Each row is a point on a landscape with many valleys, with its height.
From any point a ball takes the steepest step (drop divided by distance) to one of its 2 nearest points. It stops when none of these is lower. Distance is the straight distance between rows; heights are no part of it.
J_781 h=262: 3.756, -1.538, 0.207, 1.236, 1.680, -2.419, -1.868, -3.446, -0.397, 0.318, 0.281, -0.767, -6.718, 4.884, 2.323, 4.218, -5.116, 0.418, -0.295, 6.836, -1.999, -1.931, -0.552, 3.571, -0.203, -0.637
J_764 h=546: 3.101, -0.428, 0.828, 1.374, -1.900, -2.218, 1.291, -2.168, 0.069, -3.087, -0.466, 0.717, 0.429, -3.119, -2.665, 1.555, 2.667, -1.651, -0.965, -1.741, -1.175, -2.347, -1.576, -2.298, 1.638, 4.451
J_161 h=436: -2.684, -1.747, -0.141, 1.265, 1.428, 0.269, -0.241, 1.161, 2.918, -2.033, -0.076, 1.289, 2.086, 0.890, -4.591, -1.694, 2.896, 2.778, 0.968, -3.026, 1.084, -1.102, -1.887, -2.970, -0.503, -1.267
J_142 h=391: -5.024, -1.797, 1.596, 4.267, -2.286, -0.286, 2.415, 1.890, -0.370, 2.120, 0.423, 1.137, 3.801, -0.814, 1.761, -1.174, -0.659, -1.363, -2.707, -3.956, 1.485, 4.351, 1.522, 1.637, 3.369, 4.677
J_415 h=558: 2.365, 1.653, -4.055, -2.130, -0.533, 1.294, 0.066, -3.678, -0.218, 0.418, -2.804, -2.479, -1.864, 1.797, -0.888, 3.880, 1.392, -0.668, -0.589, 5.537, 0.570, -0.783, -3.148, 0.304, 3.348, -0.156
J_230 h=448: 0.626, 0.750, -4.768, -2.208, 0.686, 3.355, 0.827, -1.045, 1.557, -3.327, -0.497, -3.132, 6.225, -1.013, -2.263, -2.049, 4.849, 3.818, 0.039, -0.908, -2.187, -1.052, -4.055, -4.034, 0.942, -2.571
J_866 h=528: 3.754, -0.984, 0.508, 2.128, -0.656, 0.044, -0.583, -4.175, 0.506, -2.731, -1.822, 0.619, -2.063, -2.233, -0.167, 1.840, 1.159, -0.906, -2.552, 1.671, 0.882, -1.967, -1.319, -0.291, 3.378, 6.130
J_971 h=257: -3.910, -0.049, 2.374, -2.782, -0.872, 2.500, 1.296, 2.283, -1.883, 1.418, 0.827, -0.239, 0.614, -1.829, -1.088, -2.894, 1.097, 2.089, 1.351, -3.192, -0.192, -0.457, -1.819, -1.105, -2.962, -5.751
J_549 h=683: -1.124, 0.651, 0.117, 1.382, -1.980, -2.322, -0.814, 2.293, 0.761, 0.907, -0.468, 1.304, 1.186, -0.865, 2.830, 0.659, -1.353, -2.300, -1.299, -0.854, -3.232, 3.347, 2.998, 1.744, 1.505, 3.766
J_404 h=621: -1.694, -0.215, 2.561, -0.692, -1.057, -1.424, -0.884, 1.178, -0.835, 0.043, -0.441, -0.180, -1.499, 0.483, 0.637, 0.279, -0.437, 0.252, 2.994, 0.294, -1.837, -1.151, 0.801, 1.983, -2.614, -4.267
J_749 h=323: -3.649, 1.105, 0.032, -1.035, 1.137, 2.203, 0.198, 1.753, 1.423, 2.408, -1.876, -2.042, 1.708, 0.068, -0.917, -2.337, 2.268, 0.416, 0.608, -0.587, 0.823, 1.944, -2.954, -3.088, -0.810, -0.537
J_960 h=606: -0.418, 0.335, 0.712, -1.530, -3.082, 0.926, 0.149, 0.644, -1.532, -2.783, -1.853, 0.708, 0.229, -2.325, -1.692, 0.509, 1.503, 1.349, 2.948, 0.895, -2.016, -2.220, -1.648, 2.092, -1.003, -4.049
J_978 h=196: 3.679, 1.112, 0.732, -0.860, -0.017, -1.248, 3.312, 3.058, -0.828, 2.123, 4.093, -1.421, -2.535, -1.358, 0.221, -2.209, -1.650, -2.455, 1.349, -5.178, 5.405, 1.141, 1.652, -3.529, -3.206, 1.608
J_37 h=729: -0.236, -0.308, 1.995, 1.391, 1.991, -0.443, -4.074, 1.171, -1.990, 0.808, 0.358, 1.666, -0.233, -2.831, -0.049, -0.677, 1.361, -3.287, -0.134, -2.297, -2.866, 1.602, 0.767, 1.537, 2.965, 0.670
J_703 h=183: 3.198, 0.808, -0.836, -0.414, -0.706, -0.297, -2.128, 1.922, -0.243, -1.114, -0.687, 1.581, -3.341, 0.069, 1.832, 0.034, -1.709, -0.203, 0.969, 4.027, -2.437, -2.861, 1.090, 2.809, -0.087, 2.183
J_390 h=500: 1.842, -2.621, 2.822, 0.856, 0.805, -2.721, -2.004, -1.535, 0.912, -0.832, 2.127, 0.208, -4.479, 1.008, 0.926, 1.528, -0.019, -2.047, 0.126, -0.441, 1.855, 0.035, 2.629, 0.831, 3.207, -2.157
J_983 h=396: -6.967, -1.055, 0.195, 0.646, -1.060, 1.189, 0.164, 0.268, -0.708, 2.552, 0.630, 0.376, 5.116, 0.123, 2.745, -1.859, 1.420, 0.925, -3.363, -1.200, -2.240, 3.732, 0.801, 1.832, 2.865, -1.944
J_570 h=284: -1.099, 0.313, 3.284, 0.263, -1.276, -0.566, 0.592, 0.314, -2.364, 1.634, 1.352, 1.588, 0.833, -3.134, 0.647, -3.160, 0.547, 0.708, -2.469, -3.667, 2.290, 0.960, 1.084, -0.553, -1.732, 0.428
J_580 h=222: -0.586, 0.516, 1.368, -2.264, 0.476, 1.869, 1.820, 5.910, -1.012, 0.573, 2.366, 1.377, -0.350, -4.477, -1.488, -3.337, 0.138, 0.434, 1.471, -3.768, -0.720, -0.814, -1.639, -2.241, -3.362, -2.217
J_931 h=456: 1.375, 1.459, -0.289, 0.057, -0.074, -1.496, -0.031, 2.774, 1.571, 1.180, 2.813, 1.104, -1.363, 0.164, -2.198, -0.336, 1.324, -1.011, -0.197, -1.145, -0.453, -0.317, 1.283, -2.373, -1.269, 0.363
J_804 h=511: 3.596, -1.910, -0.597, 0.297, -1.592, 0.558, -1.862, -3.403, 0.560, -4.945, -2.575, 1.315, -1.356, -1.149, 1.902, 2.602, 0.656, 0.459, -2.212, 4.833, -0.042, -0.647, -0.455, 3.538, 3.505, 4.585
J_7 h=321: 3.438, 1.348, 0.249, -1.994, 1.636, -1.781, -1.047, 0.301, -0.401, 2.447, 2.550, -1.720, -3.630, 1.063, 2.844, -0.004, -4.685, -3.790, 2.628, -1.238, 3.591, 1.278, 2.589, -0.052, -2.267, -1.503
J_657 h=370: 0.530, 0.606, 1.519, 0.896, 0.428, -0.739, 2.143, 2.361, 0.127, 2.238, -0.552, -1.162, -2.239, 2.341, -1.586, 1.013, -2.203, 2.320, 4.048, -1.185, 2.171, 1.877, 0.352, -1.516, -5.093, -1.764
J_651 h=575: 3.240, 0.835, -2.101, 0.278, 1.216, 0.541, 2.964, -1.929, 1.725, 0.961, 0.419, -0.516, -1.637, 1.160, -4.813, 3.401, -0.520, 1.853, -0.226, 0.523, 4.046, -3.231, -3.015, -3.679, -2.601, 2.770
J_429 h=433: -2.160, -1.032, 0.524, 0.704, -3.619, 0.903, -0.986, -1.777, -1.370, -2.640, -0.732, 1.785, 4.469, -2.836, -2.368, -2.871, 1.283, 1.710, -3.981, -2.032, -2.497, -1.439, -1.266, 1.921, 0.182, 0.359
J_929 h=324: -2.100, -0.214, -3.841, 1.600, 2.220, 0.094, -0.345, -3.869, 1.553, 3.233, 0.365, 0.280, 0.333, 6.542, 1.319, 3.125, -2.407, 2.304, -1.931, 5.606, -0.367, -0.245, 0.725, 2.156, 1.273, -1.735
J_842 h=428: -0.956, -3.750, 4.021, 4.277, -0.479, -3.605, -1.233, -0.325, -1.354, 0.071, 1.170, 1.087, 0.449, -0.269, 2.593, 0.105, -1.181, -1.919, -0.810, -4.393, 0.131, 5.584, 3.086, 2.724, 1.549, 1.222
J_528 h=397: -0.654, 2.379, -4.240, -0.617, 1.198, 1.268, 2.149, -0.936, 2.849, 3.074, 0.824, -1.126, 3.252, 2.060, -1.938, 1.184, 3.592, 3.080, -2.057, 0.198, 0.103, 1.875, -1.453, -5.391, -1.248, -0.118
J_759 h=744: 1.788, -0.457, 2.613, 1.126, 2.877, -0.443, -3.308, 2.441, -3.296, -1.508, -0.304, 0.971, -1.985, -2.667, -3.592, 0.239, 0.559, -0.815, 2.457, -2.073, -3.429, -0.750, 0.272, 0.308, -0.726, -1.567
J_950 h=393: 1.430, -0.007, 0.367, 0.524, -0.867, -0.094, 3.507, 3.534, 1.865, -0.564, -0.427, 0.450, -2.140, 1.225, -3.483, 2.431, -1.189, 1.491, 4.068, -1.836, 1.421, -1.116, -0.492, -1.103, -3.557, -2.587
J_728 h=429: -2.506, 0.066, -2.433, -2.073, -1.201, 2.674, 0.918, 2.115, 1.112, -1.979, 0.611, -0.965, 4.208, -1.499, -2.018, -3.447, 4.309, 2.639, -1.153, -1.152, -4.515, -0.556, -3.321, -2.783, -0.810, -2.844
J_994 h=361: -0.494, 2.483, 0.506, -1.491, -3.875, 1.008, 2.901, 1.475, 1.040, -2.173, -0.142, -1.727, 1.951, -3.009, -1.725, 0.283, 0.835, -0.591, 2.787, -1.294, 1.901, -1.637, -1.717, -1.767, -3.661, 2.468
J_361 h=189: 1.779, -0.985, 0.705, -1.317, 2.720, -1.345, -1.849, -3.346, 0.450, 0.896, 1.596, -1.240, -5.237, 3.259, 0.759, 4.803, -2.655, -0.404, 3.363, 3.618, 2.264, -2.660, 0.451, 2.089, -2.886, -3.668
J_236 h=718: -2.166, 0.481, 1.120, -0.519, -0.008, 0.382, -3.362, 1.885, -1.793, 0.826, 1.166, -0.318, 1.357, -3.579, -0.879, -3.075, 2.343, -2.680, 0.434, -3.396, -2.551, 2.327, -1.934, 1.390, 0.462, -0.670
J_715 h=294: 3.431, -1.514, 3.754, -1.476, 1.121, -1.308, -0.016, 1.981, -2.620, -1.388, 3.052, -0.177, -2.565, -3.732, 0.171, -1.530, -2.152, -2.667, 2.617, -5.944, 0.919, 0.594, 1.663, -0.323, -1.709, -3.718
J_169 h=556: 0.859, -0.071, -3.376, 0.083, 3.609, 1.316, -3.877, 0.204, 0.448, -1.036, -2.113, 1.930, 0.345, -0.552, 0.512, 1.186, 1.131, -1.641, -0.265, 4.334, -1.941, -0.177, -0.030, 2.631, 5.247, 2.326
J_157 h=263: 5.657, -0.813, 1.289, 1.673, 0.535, -1.373, -0.593, -2.251, 2.847, -0.050, -0.356, -0.554, -3.706, 2.434, 3.461, 4.076, -6.258, -2.324, -0.209, 1.257, 0.636, 2.275, 2.849, 2.881, 0.535, 4.500
J_48 h=298: 3.054, 1.303, 1.138, -2.659, -0.840, -0.278, -0.340, 0.214, 1.300, -1.428, 3.598, 1.750, -1.179, -2.267, 0.687, 1.320, -1.092, -0.504, 3.039, -0.984, 3.790, -1.343, 2.256, 0.198, -4.343, -2.022
J_492 h=322: 3.022, -2.310, 2.181, -0.719, 0.991, -1.449, -1.218, 2.070, -2.392, -1.365, 4.190, 0.254, -1.187, -1.447, 3.089, -4.644, -1.982, -3.201, 1.537, -6.225, 2.129, 2.557, 3.175, 1.147, -1.428, -0.810
J_251 h=473: -2.661, -0.306, 1.489, 1.975, 0.997, 0.190, -1.736, 0.632, 0.236, -1.627, -4.202, 1.729, 2.519, -2.230, -0.071, -2.545, -1.252, 0.613, -2.015, -1.475, 0.648, -0.588, -1.814, 2.001, 0.730, 4.301
J_468 h=417: -1.214, -1.752, 0.865, 0.454, -0.536, 0.473, 2.934, 3.269, 1.323, -1.339, 0.400, 0.304, 0.366, -1.278, -5.813, 0.401, 2.565, 2.930, 3.042, -2.733, -0.362, -0.968, -2.459, -3.093, -1.848, -3.915
J_476 h=225: 4.251, -0.641, 0.341, 0.603, 1.762, -0.780, -2.856, -1.145, 1.354, -0.054, 0.252, -0.248, -5.235, 2.418, 1.701, 2.318, -5.077, -1.284, -0.688, 3.698, -1.387, -0.915, 1.648, 3.827, 0.877, 1.869
J_699 h=371: 0.184, 1.707, -2.086, -1.835, -0.348, 0.749, 2.522, -1.499, 2.816, 3.380, 0.544, -1.322, -0.075, 4.986, -2.170, 1.505, 0.873, 1.890, -1.122, 1.635, 1.144, 0.091, -1.559, -3.243, -1.086, -0.508
J_893 h=517: 1.599, -0.622, 1.034, 1.190, 1.181, -1.392, -1.666, -1.375, 1.828, 2.061, 0.460, -0.023, -2.746, 1.580, 0.587, 1.435, -1.610, -2.954, -0.067, -0.541, 2.164, 1.571, 1.232, -0.058, 2.510, 1.148
J_937 h=591: 1.338, 0.302, -1.371, -2.681, -2.054, 2.043, 2.699, 1.089, -2.019, -2.517, -2.877, 0.414, -2.659, 0.013, -2.037, 1.074, 0.602, 2.406, 2.488, 4.189, -0.365, -4.821, -2.027, 0.342, -0.104, -4.014
J_200 h=539: 1.190, 0.517, -1.429, -0.610, 1.773, 0.638, -2.434, -2.285, 1.128, 0.247, -2.058, -0.029, -1.927, 1.203, 1.075, 2.430, -0.545, -1.725, -0.812, 3.918, 0.424, 0.660, -1.348, 0.655, 4.493, 1.638
J_64 h=574: 3.730, 0.961, -3.812, -2.627, -2.130, 2.821, 1.921, -1.512, -1.808, -2.420, -3.825, -1.603, -2.298, 0.519, -2.147, 2.539, 2.262, 1.139, 1.340, 5.452, 1.113, -3.157, -2.718, 0.383, 2.151, 0.194
J_992 h=287: 3.389, -0.655, 1.462, -0.225, 2.231, -2.295, -0.904, -2.805, -1.829, 3.367, 3.351, -2.406, -4.441, 2.372, 4.426, 1.977, -4.834, -2.925, 2.206, 0.571, 2.574, 3.394, 3.100, 1.242, -1.933, -2.031
J_725 h=341: -1.297, 2.238, 1.050, -1.250, -2.615, 0.000, 2.248, 1.313, 1.018, 2.697, -0.225, -1.342, 0.150, 3.592, 0.121, 0.262, -1.130, 2.415, 0.406, 0.845, 0.844, 0.695, 0.861, -1.671, -3.230, -1.477
J_441 h=458: 1.199, 0.752, -2.086, -1.332, 1.512, 0.520, -1.961, -1.015, 0.344, -1.884, 1.037, 1.180, 0.731, 0.898, -1.556, 1.391, 3.286, 2.291, 0.735, 3.286, -3.446, -2.036, 1.418, -1.418, -0.142, -4.565
J_827 h=493: -3.590, 1.091, -0.823, 1.270, 0.835, 2.094, -0.058, -0.237, 0.060, 0.427, -4.492, 1.671, 3.725, -2.610, 2.180, 1.833, -1.219, -0.579, -1.345, -0.107, 0.397, 2.202, -0.148, 1.667, 3.393, 5.323
J_707 h=375: -6.024, -0.049, 0.300, 2.621, -1.946, 1.352, 1.908, 1.998, 0.484, 1.892, -0.673, -0.475, 4.649, 0.145, 0.192, -1.856, 0.486, -1.307, -2.498, -2.846, -1.218, 4.625, -1.141, -0.355, 2.633, 3.039
J_642 h=292: 1.113, -1.689, -1.742, 1.652, 1.990, -1.703, -1.104, -4.168, 0.549, 2.375, 1.819, -0.643, -3.581, 6.015, 1.631, 5.409, -2.783, 0.164, -2.588, 6.544, -1.750, -1.374, -0.375, 3.205, 0.755, -0.568
J_74 h=416: -6.381, -2.005, 2.059, 1.164, 1.446, 0.191, -1.579, 0.163, -2.771, 2.902, 2.020, 0.442, 2.413, -0.366, 2.825, -3.152, 1.516, 0.835, -0.259, -2.056, -0.020, 4.158, 0.752, 1.457, -0.006, -3.625
J_435 h=185: 0.935, 1.191, 1.820, 2.751, -0.336, -2.320, 1.511, 1.240, -0.261, 1.402, -1.715, -0.851, -0.913, -1.062, -1.319, -0.291, 0.676, -3.638, -0.665, -3.122, -0.527, 2.151, 0.147, -3.619, 0.514, 4.867
J_559 h=466: 1.007, 0.347, -4.003, -0.740, 2.774, 2.301, -0.198, -1.488, 1.098, -2.298, -3.133, -1.348, 3.361, -0.114, -4.081, 0.148, 3.114, 3.817, 0.662, 0.686, -0.253, -1.160, -3.732, -3.232, 0.989, -1.109
J_445 h=181: 1.245, -0.776, -0.701, -2.284, 0.059, 0.895, -1.285, -4.188, 0.120, -1.498, 0.141, -0.306, -2.481, 2.037, 1.832, 3.582, -0.461, 1.002, 1.176, 5.116, 1.730, -3.382, 0.522, 2.283, -1.402, -3.519
J_820 h=457: -2.198, -1.735, 0.356, 1.410, 1.948, 0.124, -2.686, -1.012, 1.359, -2.233, -0.238, 2.489, 1.651, 1.086, -2.143, -1.174, 1.970, 1.844, -1.536, -1.198, 0.013, -1.685, 0.417, 0.142, 2.588, -0.849
J_213 h=386: -2.190, 1.837, -1.660, -1.079, -2.769, 2.367, 3.743, 1.920, 2.650, -2.247, -1.575, -2.124, 3.427, -2.103, -3.005, -1.374, 2.591, 2.212, 1.307, -0.460, 0.585, -3.363, -3.385, -3.599, -2.891, 2.750
J_948 h=144: 2.812, -0.363, -0.553, -0.525, 1.064, -0.049, -0.559, 2.139, -0.123, -1.622, 0.067, 0.640, -5.453, 2.233, -0.112, 1.568, -3.021, 0.345, 2.912, 4.774, -1.915, -4.515, 0.401, 2.413, -1.248, -2.454
J_639 h=98: 2.925, -0.407, -3.765, -0.916, 2.650, 0.809, -0.603, 0.338, -1.177, -1.326, 0.295, 0.733, -4.907, 3.758, -3.155, 3.692, 0.216, 1.518, 1.493, 6.977, -2.104, -4.699, -1.444, 1.349, -0.155, -2.717
J_506 h=654: -2.505, 0.085, 1.437, 1.197, 2.235, -2.071, -1.913, -1.137, -1.081, 1.516, -0.892, -0.994, -2.090, 3.030, 4.177, 0.208, -3.428, -1.119, 0.989, 4.233, -1.731, 0.664, 1.459, 2.865, 0.629, -1.752
J_109 h=596: 0.955, 1.185, -0.431, 0.907, -0.737, 0.145, 4.972, 0.964, 2.115, 0.559, 0.051, -1.004, -0.162, 0.684, -4.378, 1.031, 1.200, 1.675, 0.529, -2.528, 4.023, -1.024, -1.581, -5.932, -3.739, 3.204
J_82 h=450: 0.443, -0.410, -0.047, -0.746, -1.499, 1.350, -2.353, -2.458, -1.910, -4.097, -0.689, 2.652, 2.334, -5.469, -2.125, -1.684, 2.719, -0.047, -1.842, -0.162, -2.518, -3.342, -1.620, 2.438, 0.842, 1.210
J_961 h=694: -3.394, 0.475, 1.373, -0.174, -2.705, -0.871, -1.206, 1.783, -1.467, 1.678, 0.828, 1.262, 2.479, -1.681, 4.680, -2.678, -2.307, -3.095, -2.325, -1.897, -2.412, 3.150, 1.337, 3.843, 0.637, 1.184
J_456 h=479: 3.091, -1.392, 2.298, -0.355, -0.368, -2.993, 0.851, 1.940, 0.765, -0.160, 2.964, 0.795, -4.598, 2.496, -1.449, 0.530, -0.764, -0.778, 0.548, -0.939, -0.468, -2.289, 3.077, -0.641, -0.355, -2.393
J_572 h=373: -2.511, 1.932, -2.455, -1.504, 1.118, 1.123, -0.408, -1.090, -0.008, 2.521, -1.248, -0.828, 2.804, 1.943, 1.630, -0.627, 2.099, 1.099, -1.766, 3.583, -2.863, 0.455, -0.428, -2.173, 1.734, -3.058
J_998 h=326: 3.859, -0.948, 1.864, -2.146, 2.623, -1.809, 2.191, 1.859, -2.665, -0.271, 3.049, -1.804, -4.315, 0.618, 3.128, -1.686, -4.807, -3.237, 5.096, -4.496, 1.858, 0.336, 3.558, 0.193, -2.125, -4.329
J_166 h=394: -1.564, 1.526, -2.561, -0.421, -0.413, 3.046, 0.524, -1.985, 0.077, 0.986, -2.086, -0.428, 6.666, 0.624, 0.503, -1.116, 1.577, 2.992, -3.364, 1.338, -2.213, 0.916, -0.438, -1.415, 1.526, 0.037
J_698 h=229: 1.196, -0.540, 1.713, 0.071, -1.514, -1.309, 3.349, 4.050, -1.072, 2.584, 2.937, -2.041, -0.173, 0.118, 1.496, -5.898, -1.460, -1.113, 1.043, -5.527, 5.062, 3.454, 1.167, -1.419, -2.066, 1.075
J_885 h=444: 0.921, -3.767, 4.100, 2.275, -1.278, -4.005, 0.563, -0.318, -1.140, -0.212, 1.689, -1.463, -1.710, 2.646, 3.963, -1.908, -3.000, -2.350, 0.668, -4.712, 2.400, 4.547, 4.396, 2.297, 1.580, -0.559
J_471 h=636: -0.559, 0.153, 3.056, -0.122, 1.024, -1.363, -2.197, 1.259, -2.179, 0.474, -1.081, 0.168, -2.547, 0.064, 2.623, -1.436, -3.403, -0.936, 1.418, 0.069, -1.545, 0.373, 2.519, 2.067, -1.661, -1.459
J_951 h=670: -2.223, -0.039, 0.992, 1.019, 0.765, -1.160, -1.059, -0.267, 0.510, 2.321, -1.062, 0.741, -0.769, 0.555, 5.878, 2.593, -2.938, -3.121, -0.471, 2.165, -2.162, 2.442, 2.895, 3.368, 2.655, 1.532
J_968 h=259: 2.843, 0.855, 1.850, -2.054, 0.630, 0.366, 1.655, 4.051, -0.883, -0.498, 3.686, 2.208, -1.854, -5.360, -0.930, 0.645, -0.886, -1.920, 3.871, -3.200, 0.343, -1.229, 1.265, -1.647, -3.408, -3.110
J_351 h=434: 2.001, 1.511, -2.157, -1.591, -1.490, -0.020, 0.127, 1.909, 0.579, -0.838, 0.584, 0.872, 0.390, -1.745, -1.730, 0.042, 3.003, 0.333, -0.300, 1.918, -3.180, -2.579, -0.026, -1.957, -0.341, 0.705
J_939 h=418: -3.874, 0.176, -0.958, 0.339, -2.999, 1.826, 0.200, -0.889, -0.834, -0.876, -0.036, 1.068, 6.728, -2.654, -0.094, -3.631, 2.777, 1.323, -4.896, -0.782, -2.216, -0.734, -0.400, -0.493, 1.005, 2.918
J_202 h=512: -2.487, 0.745, -3.131, 2.268, 1.436, 0.736, -0.274, -0.288, 2.810, -0.640, -2.927, -1.376, 4.915, -1.109, -0.909, 1.172, 1.831, -1.689, -0.446, -0.192, -0.277, 1.627, -1.999, -1.601, 3.579, 5.138
J_954 h=313: -2.477, 1.290, 1.001, 0.514, -2.217, 0.388, 1.269, 0.311, 2.223, 2.616, -0.925, -0.219, 1.701, 2.649, 1.381, -0.651, -1.659, 0.468, -1.572, -0.575, 2.726, 1.117, 1.648, 0.197, 0.124, 2.020
J_729 h=285: -2.597, -1.601, 1.606, 1.282, -1.031, -1.303, 1.222, -0.168, 0.738, 3.630, 2.516, 0.349, 0.107, 3.252, 4.342, -1.053, -0.915, 0.252, -0.890, -1.420, 4.807, 4.072, 3.765, 0.875, 0.671, 0.210
J_179 h=454: -3.209, -1.363, 2.278, 1.643, 1.177, 0.406, -2.491, -0.543, -1.186, -1.117, -1.285, 2.718, 1.467, -0.513, -0.443, -2.166, -0.795, 2.426, -2.450, -1.282, -1.188, -1.075, 0.438, 2.951, 0.522, -0.685
J_533 h=349: -2.913, 1.474, -4.680, 0.180, 2.935, 2.751, 0.333, -1.770, 1.527, 3.680, -1.328, -0.859, 2.937, 5.246, 1.602, 1.626, -1.187, 2.878, -3.114, 4.316, -1.163, 1.202, 0.033, -1.084, 2.723, -1.184
J_587 h=312: 1.031, -0.109, 2.649, -1.474, -2.104, -0.762, -0.796, -1.753, -1.092, -0.695, 0.915, 0.791, -0.303, -4.302, 2.100, -1.130, -1.109, -1.871, -1.854, -1.739, 1.326, -0.451, 1.696, 1.702, -0.878, 1.176
J_916 h=330: 2.958, 2.062, 1.002, -2.249, -4.246, -0.499, 1.083, -0.759, 0.110, -2.346, 0.321, 0.496, -0.365, -3.515, 0.313, 1.858, 0.514, -1.602, 2.250, -0.281, 1.290, -2.410, 1.071, 0.882, -3.219, 0.937
J_879 h=233: -1.119, 0.784, 0.318, -0.040, 2.494, -1.116, -2.125, -2.390, 0.515, 3.176, 1.727, -1.207, -3.003, 3.867, 1.333, 2.398, -2.880, 0.992, 2.158, 1.808, 3.565, -0.207, 0.794, 0.968, -3.409, -2.680
J_187 h=217: 2.352, 1.106, 1.205, 0.737, -0.905, -2.770, 1.852, 0.039, 0.013, -0.200, 1.643, -1.995, -0.042, -2.360, 1.370, -1.188, -1.002, -3.664, 0.399, -4.134, 2.624, 0.682, 1.068, -3.191, -1.383, 4.916
J_686 h=260: -1.485, -1.709, 2.468, 1.048, -2.384, -1.353, 0.317, 0.556, -1.312, 2.097, 2.690, 1.210, 0.887, 0.221, 2.925, -4.575, -0.065, 0.315, -1.073, -4.219, 4.475, 2.615, 2.447, 1.100, -1.092, -0.059
J_727 h=707: -4.015, 1.539, 2.024, -0.117, -2.310, 0.428, -1.516, 2.002, -2.278, 0.926, 0.036, -0.746, 1.869, -3.554, 0.558, -4.443, -1.443, -1.985, -0.284, -3.504, -2.445, 2.967, -1.408, 3.552, -1.590, 0.013
J_198 h=530: 0.221, 1.002, -3.546, 2.613, 3.782, -0.111, -0.421, -0.709, 1.776, 0.656, -1.133, 1.521, 2.188, -1.921, -2.623, 0.474, 1.397, -0.691, -1.821, -0.126, -0.411, 0.528, -0.971, -3.080, 1.288, 5.504
J_447 h=411: -0.320, 0.989, -2.307, -0.982, -3.353, 1.903, 2.568, 3.100, 0.946, -3.640, -0.488, -0.511, 3.693, -1.136, -2.902, -2.339, 4.041, 1.899, -1.092, 1.213, -4.362, -2.789, -2.691, -2.419, -1.085, 0.736
J_460 h=409: -1.514, -2.683, 1.959, 4.887, 0.700, -1.244, 0.674, -1.705, 0.480, 0.429, -0.135, 2.992, 1.852, -1.482, 1.534, 1.922, 0.424, -0.094, -2.161, -2.745, 3.161, 3.728, 2.683, 1.295, 3.282, 3.836
J_584 h=494: 1.673, -0.579, -2.629, -0.215, -3.686, -0.372, -0.561, -1.807, 0.102, -4.695, -1.982, 0.615, 1.598, -0.830, 0.353, 0.054, 3.047, -0.314, -1.775, 4.278, -2.898, -1.815, 0.112, 2.141, 3.753, 2.774
J_539 h=549: 1.889, 1.703, -1.548, 1.296, 2.147, 0.183, 0.251, -3.059, 0.229, 1.620, -1.458, -0.245, 0.884, -1.056, -3.535, 2.586, 2.094, 0.632, -1.691, 0.431, 1.912, 0.095, -2.294, -4.158, 0.290, 3.622
J_295 h=484: 0.640, 0.153, -0.397, 0.216, 2.714, 1.949, -0.648, -0.868, -2.388, -2.832, -4.934, -0.076, 1.735, -1.710, -3.938, -0.831, 2.068, 2.590, -0.458, -0.142, -0.989, -2.457, -3.365, -1.398, 1.453, -0.116
J_345 h=290: -2.611, 0.648, -0.273, -3.410, 1.834, 2.367, -0.220, 1.334, 0.687, 0.514, -0.594, -1.172, -0.714, 1.229, -0.639, -1.553, 1.348, 2.920, 1.615, 0.076, 0.734, -0.568, -1.958, -1.742, -1.270, -5.050
J_425 h=478: 0.498, -0.607, -2.010, -1.737, -1.086, -0.561, -1.650, -1.940, -2.101, -2.697, -1.947, -0.113, 0.862, 1.038, 0.203, 0.239, 3.126, 0.452, -0.720, 4.850, -4.215, -2.169, -0.072, 1.702, 3.313, -3.263
J_392 h=138: 1.446, -1.403, -4.907, -1.703, 1.092, 1.021, -0.674, -2.859, -0.933, -2.001, -0.740, -1.122, -3.310, 5.267, 0.468, 1.748, -0.099, 2.178, 0.498, 7.981, -1.202, -4.466, -1.104, 2.525, 1.373, -4.557
J_709 h=350: -5.099, 1.418, -0.538, 0.019, -0.645, 2.140, 2.604, 0.917, 1.959, 0.881, -0.659, -2.866, 4.297, -0.810, -0.675, -2.674, 2.596, 0.577, -1.276, -2.729, 1.065, 3.074, -3.186, -3.516, -0.833, 3.784

Where does a ball stop that starts at each point below?
J_651 => J_179
J_37 => J_200
J_506 => J_200
J_759 => J_200
J_7 => J_639
J_82 => J_476

Call two points neighbours if one is among the 2 nearest of the other. Go from one point of each pair to the other, from neighbour to neighbour, staying as low as possible. Name the highest point that can't be avoided.
J_580, J_978 => J_916
J_435, J_179 => J_820
J_476, J_580 => J_998
J_435, J_978 => J_187
